Points on a hilly landscape, in no order, each with its height.
A climber steps from a point to the highest of its 2 nearest points, and stops where none of them is higher. Distance is the straight distance between rows; heights are no part of it.
nezen h=34.8: [ 15  15 -29  26  -8 -12  10  -1 -11 -27  23  -8  -7  -8  10 -20  33 -27
  -3  31 -36  25 -24  -6 -18  18  32  13 -48 -11   4  -5 -11  -7   5 -48
   8 -38 -38 -28 -24 -15  19   2 -21 -26 -22 -16  31  30  11  18 -11 -16
 -24 -10  -5  -4]
nug h=70.9: [ -3  36  25   0  12  25 -11 -10  29   3  19  -9 -35  -3 -15   9  29 -20
  19 -18   9 -25  -1  11 -39 -10   0 -19  13 -15  15 -28  29   7  21   6
 -33  27  20  13  29  12  -1 -12   9  26  24  24 -60  -4 -27  13  15  28
 -17   8 -27  31]
tafe h=76.2: [ -4   8 -17 -21 -15  19   0 -15  16   7  -5 -10 -27 -16 -32 -18  38 -10
   7 -10  11 -40   9 -16  -5 -11   0  -9  -3 -18 -24 -11  32  23   4  14
 -26 -12  14  10  28  12   0 -28  14   4  38  -1 -30  12  13  26  46   7
  -4  20 -14  17]
doto h=47.8: [ 23   6 -15 -15  25  29 -39  14  24  34 -35   5  -1  17   9   1 -27   5
 -24 -34  20  -6  14  -3 -30  11   0 -22  69   7  47  -4  13 -15   8  27
  36  45 -20   7  41  14  14  -4  -8   4   0  -9  22  19 -14 -29 -10   1
   0  -1   8  -8]
zotok h=37.0: [ 20   2 -22 -14   6 -11 -14  -1   9  34 -30   1  -3 -15  17   6  21   6
   9 -22  39   0 -16 -11 -26  17 -13  -4   7  13  18 -21  17   0   1   3
  40  25 -39 -11  27  21 -19 -16  -1   6  26  17  20   8   1 -19   0  10
 -37   6   6 -17]
Tefun h=56.8: [ 15  21 -19  19  -1  33 -26  -7  17 -19  28 -14 -42   7 -34 -13  12 -33
 -11  36 -50 -15  17 -14 -17  -6  18   1 -26 -48 -15 -20  -2   8  17 -25
 -30 -30   5  -7   5 -10  28 -17   5 -16   8 -24 -11  19   3  25  18 -18
  17  -4 -24  22]
silor h=70.7: [-32  19   2   0  -8  26  -9 -15  -3  -1  37  -7 -11  20 -22   1  11  -1
  -9  26  -6 -33   8  -1   8  -9  -2  -8 -20 -17 -36  20   7 -24   8 -13
 -21 -47   1  14   7  -1 -14 -35   4  21   7 -30 -20  -3  10  10  27  -1
  10   9 -10  15]
Befet h=24.7: [ 15 -17  10  -3 -13 -29  28 -19 -13  -1  -1 -15  -6  -8 -20  16   2 -15
  27 -36  17  16 -29   3   6   7  13  15   0  18   4 -22  -4  62   8  13
   8  37  27  11  14   2 -20  16  -8   2  14  59 -38  15  13   5  12  29
 -27   2  16  -3]
matis h=29.0: [ 19 -33  19   1 -20 -32  20 -16  -9  -5 -26 -18   7 -15 -18   4 -14 -22
  21 -31  -1  29 -17  -1  12   3  15  28  13   4   8 -14 -12  69  -1  16
   0  38  26   3   4  -5   3  35   1 -17   1  48 -19  18  21  15  19  16
  -1   4   8   0]
kefiv h=59.8: [-18  -5  24  28  12 -23   2  49 -14   0   7  28  32  28  20   8 -26  15
  -6  24 -30  25  31 -13  35 -13 -18   5   0 -12 -30  36 -41 -34   5  -2
 -24   0  20  -3 -61 -15   9  11  18  -6 -41  -7 -10 -31 -14  -7 -24 -35
  37  -6   0  -6]
luv h=43.9: [  6 -40 -17 -29  -6 -34   3  -5 -12  -1 -32   8  33 -21  28   0 -23   1
   9  -3  27  25  -9  11  42  15 -13  38   2  16  -3  -8 -17  25 -33   9
  26  22 -15  -8 -18   5 -25  34   7 -23 -13 -10  37   0   3 -16 -16   3
  -8  -4  22 -25]
Foro h=59.1: [ -8 -15  21  15  13 -44  -4  35 -20 -13 -18  16  34 -12  24  15 -41  -4
   3  10  -3  27  11  -5  62  10 -21  34   6   1 -19  22 -44  15 -23  26
 -17  24  14   6 -45  -7   1  36  17 -20 -38   7  -7 -12  -4  -3 -15 -16
  19  14  14 -12]
ruma h=28.7: [ -3  -8 -17   9   1 -15 -10  13  -5 -20  11   0  28  -4  26 -15 -31   3
  -6  23 -38  16  12   1  12  -2  16   4 -18   3  -2  13 -29 -28 -17 -21
   5 -17 -20 -23 -32 -13  23  13   6 -32 -36 -35  46   8   4  -3 -31 -36
  28 -12   0 -19]
datok h=72.9: [ 12  13 -44  -7  -4  29 -34  -4  12  15 -17  -1 -17  -3   0 -18  21   1
 -11  18   5 -23   2 -14 -14  11 -10 -10  -3 -16 -10  -3  22 -11   2 -13
  21  -7 -38  -7  26   8  10 -32   3   0  27 -28  36  22  21   2   6  -7
  -2  10 -11 -16]
vupa h=70.2: [ -5  19  21  24  -1   0  16   1  -7  -4  13  12 -17  22 -12   6  13 -17
   1  13 -50   5  -1 -11 -26 -15   7  -1  -3 -20  -8   9 -25   4  33 -20
 -33 -16  34  11  -8 -16  -6   0   4   8  -5  24 -46  -7 -13  13   0   0
   2  -2 -12  22]
zofe h=51.9: [ 29  20 -41  13  -9  22 -20  -7  15 -15   4  -4 -32 -10 -12 -27  26 -29
  -5  25 -44  -7   0 -15 -31  12  16   7 -24 -34   6 -20   5  13  15 -28
  -6 -11 -18 -20  12 -11  34  -7   2 -26   9 -13  11  29   7  22   3 -17
  -4   0 -15   6]
Ripo h=6.5: [ 19 -13  13 -13  34   3 -16   6   9  28  -4  -2  23   7  21  43 -26  18
  -4 -30  31   6  -9  34   6   4 -11   4  26  20  39 -19  -8 -16  -3  29
  41  54   3  -1   7  18 -15  18  -7   4 -16  13  13 -14 -22 -41 -32  -4
 -16  -9  17  -6]
dul h=39.0: [ 13 -21 -31 -14  -1 -26   8 -11 -15  10 -17   2  21  -6  35   7  -3   0
   7  -5  17  20 -25  13  14  14   0  26 -16  14   7 -16 -11  18 -17  -9
  34  11 -21 -18 -10   3 -23  20  -4 -21  -8  -2  41  -6   9 -22 -25  -3
 -27  -7  16 -24]
vites h=56.7: [  8  -6  -2 -20  25  37 -29  16  19  10   7  13  14  19  10  17 -31  39
 -34  -4  19 -16  22  15 -12  -8 -14 -25  51  25  27   5  18 -50  -6  23
  28  25   7  17  16   8   9  -3 -11  -3 -14 -25  42  -9 -30 -41 -29  -7
  43  -6  10   8]
vaven h=54.1: [-16 -34   1 -21 -39 -30  27 -20 -11  -3 -32  -2  14 -32 -25 -30 -18  10
  15 -31  23   7   3 -17  17   3   5   3 -10  15 -21   7   3  36 -18  19
  -4 -12   7  -5   8  -1 -19  13   0 -13  16  12   4  10  19  18  26  21
  -5  11  18  -8]
Savef h=71.3: [-11  -5  23  18  12 -28  -8  36 -12  -9 -12  24  29   2  18   3 -41   4
  -6  10 -28  21  25  -8  34  -8  -4   3  13 -11 -11  23 -37  -3 -10  11
 -24   6  22  -9 -39  -7  17  14  21 -19 -35   3 -10 -16  -6   7  -9 -23
  38   8  -6  -6]
tonu h=51.8: [ 14  -1 -13 -16  26  28 -34  12  19  32 -15   7  13  12  14  14 -23  29
 -26 -27  32 -10  13   7 -25   8 -16 -26  47  23  38  -6  19 -43   0  21
  39  34 -13  12  30  16   0  -5 -10   2  -6 -18  37   1 -25 -39 -23   0
  10  -2  16  -1]
kifu h=83.8: [  3  40  33  11  10  15  -9  -9  25   4  25  -5 -28  -1 -10  20  36  -6
  17  -7  19 -16 -12  22 -44   7  -4 -15 -10  -2  31 -32  28 -17  11 -16
 -19  26  -7  -5   5   9  -8  -2   4  39  23  21 -45 -17 -28   7  -1  25
 -32   6 -30  16]
nol h=71.5: [ -2  35  35  20  15  36 -34  -9  21   7  30 -11 -27   9   2  16  32  16
   5   7  35 -19  -7  31 -42   9 -13 -23  -3   9  30 -28  30 -52   4 -19
  -4  29 -21  -5   1   6   0  -4  -7  47  25  -4 -15 -25 -27   2  -2  13
 -17   2 -32  11]
kon h=44.4: [ 10 -11 -31  -3 -20  -7 -11  -1   9  -9 -37  -4  -3 -17  -1 -42 -36 -18
  -6   7 -52   5  16 -30 -11   6  10   0   6 -22  19  -3 -11  29  -2   1
   1   0 -22 -29   3 -15  50  19  14 -45   0 -19  43  23  14  18  -3 -28
  18   9  -8  -6]
Kop h=35.7: [-11  18  49  44  11  38 -12   9   6  20  40   3 -10  45  12  36 -18  45
  -5  25  15  -4   5  27 -14 -16 -23 -30  36  26  10  14  -4 -63  24   7
  -3   7  24  24 -13 -14  14   4 -14  39   1   6  -6 -46 -51 -36 -27 -11
  17 -20  -9  32]
dosis h=71.8: [-19  19   5   6  19  61 -52  -8   8   9  42 -10 -25  36 -10  20  -2  34
 -14  23  29 -37  12  17  -4  -8 -18 -30  10  15 -17   5  31 -52  -1   5
   5  -4  -9  34  17   2   8 -37 -13  29   6 -43  12 -18 -16 -17  13  -3
  27   2 -12  28]
Veb h=22.0: [ 29  -2 -18  24 -25 -46  51 -11 -18 -31  10 -15 -15  -7 -19 -30  57 -27
  18   0  -5  21 -34 -21  -6  22  21  26 -58   3 -10 -24  10  39   1 -34
 -22 -32  -9   0 -10 -15  -1   6  -7   0  17  28 -10  10  12  26  10  11
 -36  -6  12  -6]
Sopot h=51.1: [ -4 -27  -1   2   0 -45  -3  11 -12 -14 -21  10  32 -25  24   2 -32  -6
  11  12   3  27   3  -1  56  11  -9  39  -5   8  -5   8 -40  24 -36  13
  -6  16  -8   2 -38  -5  -1  43  16 -34 -35  -4  24  -3   3  -4 -21 -15
   9   7  13 -16]
zoka h=32.9: [ 10  21  -3   2   9   4 -15  -3   8  18   7   0  -6  -6  16  17  18  12
   5 -11  22 -13 -16   8 -25  10   2 -11 -10  13  23 -15  15 -13   2  -9
  21  17 -21  -3  21  16 -19  -9  -5  12  10  10   2 -10  -7 -16  -8   9
 -31   5  -1   1]
fum h=63.0: [ -4   2 -11 -18  20  51 -43   3  11  11  20   1  -2  28  -2  14 -20  39
 -32   8  25 -36  20   9  -8  -8 -22 -31  29  25   1  10  28 -50   0  13
  20   3  -2  29  26   6   3 -20 -14  10  -2 -46  37  -7 -22 -32 -10  -9
  39   6   8  16]
puze h=40.8: [ 22 -13 -37 -12 -10 -18  -9  -1   9  30 -64  -2  -6 -12  16 -13   8  -3
   6 -25  19  23 -15 -21 -27  28  -6   9  23  -2   6 -17  10  34   1   3
  44  24 -35 -21  22   4  -2  -8   1 -11  29  19  35  26   7 -10   7  11
 -29  10  12 -20]
lesum h=49.8: [ -4  -6  22  21  16  -4  -1  40  -2   6  15  29  28  35  25  27 -24  37
 -17  34 -11  16  26  14  29 -13 -13  -6  21   4 -22  26 -18 -54   0   3
  -5   8  30   6 -52 -13   9   2   9  -1 -34  -4   7 -31 -28 -31 -39 -30
  54 -10   8  -3]
vokiz h=43.5: [ 20  18 -21  15  -3   4  18  -6  15 -26  18  -7 -20 -15  -2 -21  75 -28
   8  43  -6  -4 -19  -2 -21  12   6   8 -48 -26  -5 -16  29  -1   0 -40
  -7 -32 -33 -20   4   2   7 -31  -8  16  11  -3   6  19  25  30  17   9
 -23 -18 -22 -11]
suf h=8.9: [ 11 -24  20 -25  29  -6  -3   2  -3  19  -7  -1  21  -5  17  40 -26   3
   8 -37  32   7 -18  33  28  -4 -10  20  35  21  18  -3 -15  21  -7  33
  35  56  12   5   5  19 -23  24   0   7 -18  24 -11  -1  -9 -24 -15  12
  -8 -10  18 -15]
vin h=33.4: [ 25 -20  27   7  -6 -26   2   3  -3 -10 -40  -7   4 -22  -1   4 -23 -29
   8 -19 -29  37  -1  -5  11  -5  22  20  28 -15  22  -9 -17  66  -1  18
 -10  37  30  -8 -11  -7  33  36   3 -31 -16  41 -18  12  17  22  21  -7
  21   7  -8   7]
sepak h=60.1: [-20 -26  -5 -31 -38 -18  28 -15  -5  -5 -35  -4   1 -39 -38 -47   3  11
  13 -26  28 -17  10 -31   5   5   3  -9 -10   7 -37   8  18  31  -9  29
 -15 -22   8  -9  21  -4 -14  -4  -2  -9  43  15   2  17  19  25  44  13
 -10  20  19  -7]
maz h=21.9: [-25 -13  -8  -6   1 -30  49   7 -25 -10  21   5  34  20  22  10  -2   0
   3   6   2  27 -12   7  40   2 -16  36 -36  13 -22  20 -32 -23 -19 -12
   8 -28  -6  15 -55  -4 -26  22   6   6 -23 -19   3 -25  15 -20 -33  -1
  -8 -12  20 -22]
rara h=39.3: [ -6   8  -4 -12 -18 -33  41 -21 -20  -1  11   1  -9 -14  -8   1  37  11
  18 -12  34 -12 -17 -14   2   9   5  -5 -20  21 -14  -8  18  16  -3  -3
  -3 -20   1  14   3  10 -34 -23  -5  17  26  31 -25  -5  20   5  24  25
 -32   7  19 -14]
Funug h=4.4: [  8  -4  24   5  28  15 -15   3  15  28  16  -5  19  21  20  46 -22  40
 -16 -14  34   1  -3  38  -4   5 -16  -6  17  30  40 -15   0 -52  -2  17
  34  38  12   9  -7  12  -8  14 -14  13 -13   4  26 -34 -39 -51 -46 -12
   1 -12  17   7]
Raf h=70.8: [-24  -7  30   0   2 -17   7  19  -9  -3 -13  18  24   0  -1   2 -38   1
  -4  -5 -28   7  24  -6  25 -22  -5  -3  16  -7 -11  31 -34   6  -1  10
 -28 -11  31   1 -13  -4   0   8  23  -3 -21   6 -19 -13   2  16   4  -3
  31   4  -7   3]
soz h=25.3: [  6   0  50  13  27  -1   5  15  -3  16 -10  11   3  13   7  43 -26  -3
   5 -27 -13  17  -6  15   7 -31   7  -6  46  -3  11  10 -19  18  20  34
  -4  43  47   7  -7   6  -9  10   3  16 -19  44 -50 -14 -13  -2  -3   9
   7  -4  -8  13]
foru h=25.5: [-13   9  32 -10  21  22 -13   5   5  24  10   2  11  19   3  23 -20  30
  -9 -23  15 -20   4  20  -4 -27  -1 -26  47  19  12  12   5 -26  10  37
   2  14  19  22  23  10 -20  -7  -2  16 -12   3 -23 -15 -29 -20  -9  13
  14   5   4  21]
zar h=29.9: [-18  23  50  21  20  28 -13   1   3  27  28  -7  -7  31   3  30 -16  35
   3  -9  22 -13  -4  26 -17 -17  -8 -28  35  23  18   2   3 -44  20  24
  -7  19  13  23   7   3 -13  -3  -3  38   3  11 -31 -33 -50 -23 -14  12
  -3   4  -8  34]
nop h=40.9: [  6 -15 -10 -16 -13   2  -7   9  15 -10 -53  -6  -1 -22 -12 -31 -45 -23
  -9  -7 -44   8  26 -27  -1  -5  13  -2  35 -22  27   3 -11  47   1  21
 -10  13   3 -16  12  -8  51  18  13 -37   2  -2  14  16  18  23  19 -18
  29  16 -11   7]
basov h=30.8: [-32 -15 -12   0 -33 -28  33 -12  -6 -29   7 -10   4 -16 -26 -47  -5 -10
   8  -1   3  -7  -1 -32  15  -4  -2   7 -52  -7 -37  30  -7  11  -5 -13
 -25 -70 -13  -9   8 -13   9 -12   2  -5   8 -13  10   7  24  30  22  -1
 -11  -3  10  -2]
dife h=39.7: [-40  -8   9 -23 -27 -20  40 -13 -25  -5   4   9  13 -12 -17 -13  -6  13
   5 -18  18 -16  10 -12  20  -2  -9  -5 -19  18 -30  31  -4   1 -11   2
 -16 -53  14  12   0   2 -34  -9   5  10  10  -2 -22  -6  17   7  21  17
  -5   8  17  -8]
vof h=55.2: [  1  23  -1   7  -9  14  19 -15   7 -20  31  -7 -31   1 -26 -12  60 -32
  10  22 -19 -16  -2  -1 -20   1   0   3 -30 -33 -17 -12  22  12  12 -32
 -43 -30  15   9   9   0   4 -27   9  26  16   4 -50   2   2  27  22  14
 -11  -8 -20  18]
Pesut h=35.6: [ 22   6  29  15  32  12 -32  33   2   7  -9  15   4  17  23  37 -29  14
 -14  -8 -16  17  12  22   0 -22  17 -18  57  -3  38  -4  -5 -17   3  35
  15  53  29 -12  -6   2  25  12 -11  -8 -21  25   0 -20 -18 -27 -27 -13
  25 -10  -9   5]
faku h=61.5: [ 12  28 -20  26  12  52 -48  -7  24 -11  40  -2 -31  14   5   8  36  -3
 -10  49   1 -10   1   7 -25  24  -7 -21 -22  -6   3 -15  25 -44  -4 -34
  24   7 -43 -11   7   1  19 -23 -25  19  10 -31  38   3   6   3  -3  -7
   2 -23 -25   1]
Vete h=27.5: [-15 -17 -18   1  -6 -42  58  -4 -41 -21  29  -5  19  22  21   8  13 -17
  10   1   3  31 -32  -2  34   7  -9  44 -42   8 -12   4 -27   9 -16 -19
   6 -17 -10  11 -51 -10 -20  38  -7   4 -10   1   1 -14  26  -6 -31  10
 -34 -12  16 -30]
Fegam h=81.6: [-26  23   6   0   9  47 -35 -12   1  10  37  -6 -19  22 -14  15  12  18
 -11  25  15 -41  11  13   2 -14  -7 -22  -3  -1 -32   9  29 -36   4  -2
  -9 -23  -7  25  17   6  -9 -39  -1  26   6 -37  -8  -8   3  -3  22  -1
  15  13 -14  19]
ladez h=44.0: [ 29   1 -39   0 -15  -5  -8  -4  10  14 -47  -1 -14 -14   9 -20  14 -11
   7 -12 -11  14 -11 -20 -32  23  10  10   9 -11  19 -21   8  39   6 -10
  27  21 -25 -24  23  -1  13  -3   4 -22  21  15  26  24   6   5   5   3
 -23  12  -2  -5]
kagoz h=26.7: [  1 -15 -20  11 -36 -45  40 -17 -10 -26  -7 -16   1 -21 -13 -49  22 -10
  11   0   2  12 -22 -31   4  13  14  16 -54   1 -19   1   3  27  -7 -19
 -17 -47 -16 -12  -6 -13   0  -3  -7  -7  20   6  17  11  24  28  19   3
 -23   1  14 -10]
Tukib h=40.4: [ 26  -5   6 -11  25  13 -32  34   5   0 -39  16  10   1  14   9 -41   2
 -20  -9 -22  19  25   3   1 -13  23 -10  75  -3  40   4  -1   6 -12  38
  23  56  11 -13   3   5  34   9   0 -20 -27   2   8   3   2 -18  -9 -15
  35   1  -4  -9]
lif h=42.0: [ -9  -1  30  15  15  23  -5  15   6  14  28  15  13  35  19  34 -21  42
 -20  23  -4  -1  13  26   3 -21  -9 -23  31  18  -4  20  -4 -54   6   7
   3   3  27  18 -15  -9   4  -1  -4  15 -18  -1   8 -35 -35 -36 -36 -12
  41 -15   3  15]
dil h=48.2: [ 32   6 -43   7 -19   8 -13  -6  11  -6 -35  -5 -26 -18  -3 -39   7 -29
   1   9 -50   6   1 -24 -35  23  16   8   2 -31  20 -21   3  38  14 -14
   2   5 -18 -21  14 -16  43   7   5 -39  16  -2  25  31   6  19   4 -20
  -2  10 -12   3]
lolo h=37.6: [  5  -9  19 -10  -3  -4  -4  15   7 -10 -41  -4   4 -19  -6 -11 -38 -21
  -7 -18 -37  16  20 -13   5 -19  17   2  40 -18  22   5 -14  45   4  26
 -15  18  27  -9   9  -3  36  15  11 -27  -7  21 -16   5  10  24  29  -9
  34  14 -13  11]
pur h=86.8: [-15  -2  28  20  -1 -25  21  10 -16  -2  -6  16  10  17  -8   2 -10 -14
   0  -1 -49  17   9 -19   3 -21  -3   0   2 -18  -9  20 -38  14  22  -9
 -34  -8  42   8 -23 -14   0  12  17   0 -17  22 -37 -15   3  23   3  -5
  17   0 -12  11]
vupe h=34.3: [-44  -6   0 -14 -26  -6  20  -9  -8 -15  11  -4   4 -11 -30 -27 -13   0
   0  -4   3 -30  18 -24  22  -9 -11  -1 -36  -9 -39  34  -8   3  -1  -5
 -29 -69   4  -1  13  -7  -4 -19   9   5  11 -19  -7   2  22  19  28  -1
  -2   6   4   0]
zomuf h=66.5: [ 11  20 -31  13   5  44 -39  -9  18   0  18  -5 -27   6  -4  -3  31  -5
 -13  44  -1 -20   3  -8 -10  10  -5 -15 -22 -18 -12  -9  25 -28  -3 -27
  16 -10 -38  -6  15   7  11 -36  -9   8  14 -38  29  16  22  11  11 -11
   7  -5 -22  -1]
Zali h=30.5: [ 16  -3  49  18  40   2 -11  25  -6  14  -2  12   7  22  26  57 -27   5
   3 -15   2  22 -10  30  23 -18  -3   0  44 -10  21   0 -18   3  10  39
  11  66  41  -7 -20   4   8  26  -6  11 -24  43 -30 -22 -22 -22 -30 -10
   2  -9  -3  -2]
Zotu h=25.6: [ -3  -5 -27  -1 -10  -2  -3  -1  -5  -7   5   0  23  -7  20 -18 -14   7
  -7  16 -13   1  -3   1   6   2   9   4 -27   7  -4  14 -12 -19 -12 -26
  15 -37 -24 -17  -8  -6  -3  -4  -1 -16 -12 -35  38   6  14  -1 -16 -15
   8  -4   7 -17]
Lemo h=58.4: [ -6  25  15  20  -5  10  19  -4   1 -15  32   1 -31  17 -34 -11  45 -34
   8  25 -46  -3   3 -14 -28  -7  -5  10 -16 -35 -22   3  -9   7  33 -32
 -54 -29  33  21  -2 -13  -4 -13   9  25   7   9 -60  -5 -16  24  16   5
  -6 -13 -13  32]
subi h=64.9: [ -6  26   7  -5  -1  27  -4 -12  19  -3  20  -5 -36  -3 -25   2  40 -21
  12   0  -4 -28   4   2 -25 -13   1 -10  -1 -27 -14 -19  28  15  17  -5
 -42  -1  28  21  27  12   2 -23  17  23  23  13 -55   0 -11  17  26  17
  -8   8 -23  31]
mis h=22.8: [-18 -25 -24 -17 -21 -25  12  -6  -5 -11 -20   5  27 -28  13 -36 -26  10
   5   2   9   8   1  -7  20   3  -6  14 -35  10 -16  19  -9  -5 -24 -14
   9 -46 -31 -17 -10  -3 -14   4   2 -20  -5 -35  42   2  15   0  -9  -5
   2  -4  13 -22]
pez h=67.3: [  0 -14 -17 -28 -29   3  19 -11  12   5 -28 -13 -17 -31 -44 -46  32  -4
  15 -21  20 -30   6 -32  -1   4   5  -7  -2 -12 -33  -8  31  37   0  25
 -30  -5  16   0  27   2   3 -16   5  -3  55  19 -13  21  18  34  59   9
  -8  24   6   9]
fel h=48.3: [  9  25  -1  15   2  23  11 -13  21 -25  36  -9 -33  -3 -15  -3  70 -37
   5  43 -12  -9  -7  15 -26   5  -3  -3 -45 -38  -6 -22  35  -7   5 -40
 -24 -27 -15  -9   5   1  11 -32 -10  25   9  -9 -22  10  12  29  15  16
 -17 -22 -31   5]
riru h=62.9: [-16  18  -5  12  -7  22 -13  -9   6 -12  31  -9 -20  15 -29  -6   2 -17
 -10  27 -35 -23  10 -13  -1 -12   6   2 -23 -32 -24  10 -10  -6  20 -20
 -29 -43  11   3   5  -9   4 -20   8   3   5 -21 -21   6   6  19  22  -9
  11   3 -15  19]
rituz h=19.3: [-34 -22 -10  -5 -15 -39  37   5 -16 -23   5   3  33 -14  10 -20 -25   1
  11   1  10  23   2  -8  36   0 -11  25 -49  13 -25  32 -24 -13 -28 -19
  -7 -55 -25   2 -39  -8 -10  11   6  -9 -24 -32  19 -10  16  -2 -16   1
  -6 -14  15 -19]
sez h=47.4: [-16 -22   5 -17 -32 -37  46 -23 -27   0  -7  -1  11 -16 -21  -8  -3   9
  16 -30  32   4  -6 -13  25   5   4   2 -10  27 -23  -1  -1  29 -14  13
  -3 -16  17  10  -2   3 -38   4  -4   2  19  24 -22   3  21   8  21  30
 -18  11  27 -16]
biz h=31.9: [  4   1 -21  25  -3 -19  -1   2 -13 -27  17 -10   2  -2  17 -16   0 -21
  -3  26 -54  26  -8  -3 -11   2  32   4 -33  -8   6   2 -29 -18   3 -38
   3 -24 -26 -28 -36 -19  32  16 -12 -34 -34 -24  36  24   9  12 -27 -35
   2 -15  -6  -7]
Zevar h=19.4: [ 19  -9  -5  12 -24 -41  50 -17 -21 -17   7 -11 -12   2 -24  -1  32 -22
  25 -15   8  15 -30  -8   2  21  14  19 -35  10  -3 -33   2  56   4 -15
 -15   4  13  11   0 -11 -17  12  -8   4  19  55 -34   8  12  10   5  24
 -37  -1  18  -4]
vaz h=44.1: [ 24   5 -13 -12  17  30 -32  19  16  11 -38   8  -7  13   5   1 -33  -4
 -21 -17 -17   3  20  -3 -24  -4  18 -18  71  -2  47   0   3   3   5  27
  28  46  -5  -4  27   3  28   4  -2 -14  -5  -2  17  15  -1 -16 -10  -6
  14   3  -2  -5]
nogu h=38.2: [ 21  13 -29  22  -8 -21  25  -2  -9 -26  19  -9  -4 -13  11 -25  53 -20
   2  27  -8  18 -35  -8 -11  18  24  19 -52  -8  -2  -3   5   3   1 -45
   6 -43 -43 -22 -18  -3  -1 -13 -15  -4  -3  -5  24  20  19  16   4   0
 -34 -10   0 -12]
vamo h=12.0: [ -2 -21  19 -38   7  -7   6  -4  -8  24 -26  -4  15 -20  -3  14 -20  14
  10 -57  42  -1  -4  17  17 -12   2   2  39  31   2   2   4  29  -7  45
  31  32  10  13  17  24 -33   9  -3   3  -9  15 -27  16  -2 -10  16  23
  -2  -5  24 -11]
rerag h=63.8: [ -1  31  13  21  20  53 -50  -9  26  -5  36 -10 -35  12   2  17  41   8
  -5  32  27 -16   0  24 -32  17 -22 -26 -14   2  21 -27  35 -57  -5 -31
  10  19 -34  -8   3   4  18 -13 -19  43  21 -26  17 -15  -7   7   4   4
  -8 -16 -35   6]
fis h=28.0: [  4  19  12  19  11  -6  12  -9  -6   9  19   1 -10  12   8  37  12   1
  12  -9  -3   4 -23  17 -13   8   7   3 -18  10  17 -10 -13  -1   6 -10
   9  12  -1   1  -4   0 -22  10 -10  14  -3  28 -22 -19 -12 -19 -26  12
 -35  -2  -2   6]
rep h=18.1: [-31 -11  14 -44  12   9  13   1 -14  18  -5  13  33  -7   6   9 -16  37
 -13 -11  36 -26  20  30  20  -7 -19 -13  12  37 -13  24  18 -40 -10  18
  11 -21  12  24   8  21 -41 -10   4   5 -16 -32   3  -5 -21 -31  -5   5
  23   6  25  -2]
rovu h=33.6: [  3 -25 -28  -3  -4 -43  34 -19 -31 -12   9  -4  16   7  34   5  14 -20
  10   8  16  25 -41   9  24  17   0  41 -35  10   0 -12 -18  28 -16 -20
  18   6 -18  -8 -25  -8 -17  40 -14 -14  -8  11  31  -3  18  -8 -33   5
 -45 -10  13 -34]
ralo h=14.8: [-16 -19  12 -46  11  -3  13  -3 -18  28 -21  10  27 -20   7  11 -14  30
   2 -39  50 -11   9  22  23  -8 -13  -7  24  39  -7  10  14  -3 -12  36
  24   5   9  16   8  32 -48  -1  -1   0  -8 -12  -9   6 -15 -23   7  18
   3  -1  31 -11]
Suv h=66.0: [  2   0 -39 -12 -22  13 -12  -9  11   4 -23  -8 -12 -17 -16 -35  10  -5
  -6   6  -4 -24   0 -26  -3   3  -1  -1 -18 -19 -14   4  13  14   3  -4
   3 -25 -18 -16  22  -3   8 -18   8 -14  29 -21  22  20  21  19  24  -6
  -3  20  -4  -5]
lidu h=21.7: [-19  -2  10 -28   5  17  -6   6  -4  14  -5   8  18   1   2   6 -25  20
 -14 -13  -2 -22  19  13  13 -20   0 -19  28  13  -2  24   0 -14  -2  19
   1 -11  16  11  18   7 -21  -4  11  -1  -8 -20  -3  -1  -9 -10  -1   6
  28  15   5   5]

Call two points neighbours if one is among the 2 nearest of the other. Go from one point of each pair to the other, from neighbour to neighbour, staying as high as possible. Name the lowest point that can't be avoided.
datok and Savef: vof
kifu and tafe: subi
Savef and pur: Raf

For each start below, name the point where the climber stops.
rep: Savef
ruma: pur
fel: pur
maz: Savef
basov: tafe
rara: tafe
Befet: Fegam

Write out the way that a climber takes from each point below.
zotok: puze, ladez, dil, zofe, Tefun, riru, silor, Fegam
Zali: Pesut, Tukib, vaz, doto, tonu, vites, fum, dosis, Fegam
rituz: mis, Zotu, ruma, biz, nezen, nogu, vokiz, fel, vof, Lemo, vupa, pur
Veb: kagoz, basov, vupe, dife, sez, vaven, sepak, pez, tafe
Zevar: Befet, matis, vin, lolo, nop, kon, dil, zofe, Tefun, riru, silor, Fegam
soz: Pesut, Tukib, vaz, doto, tonu, vites, fum, dosis, Fegam
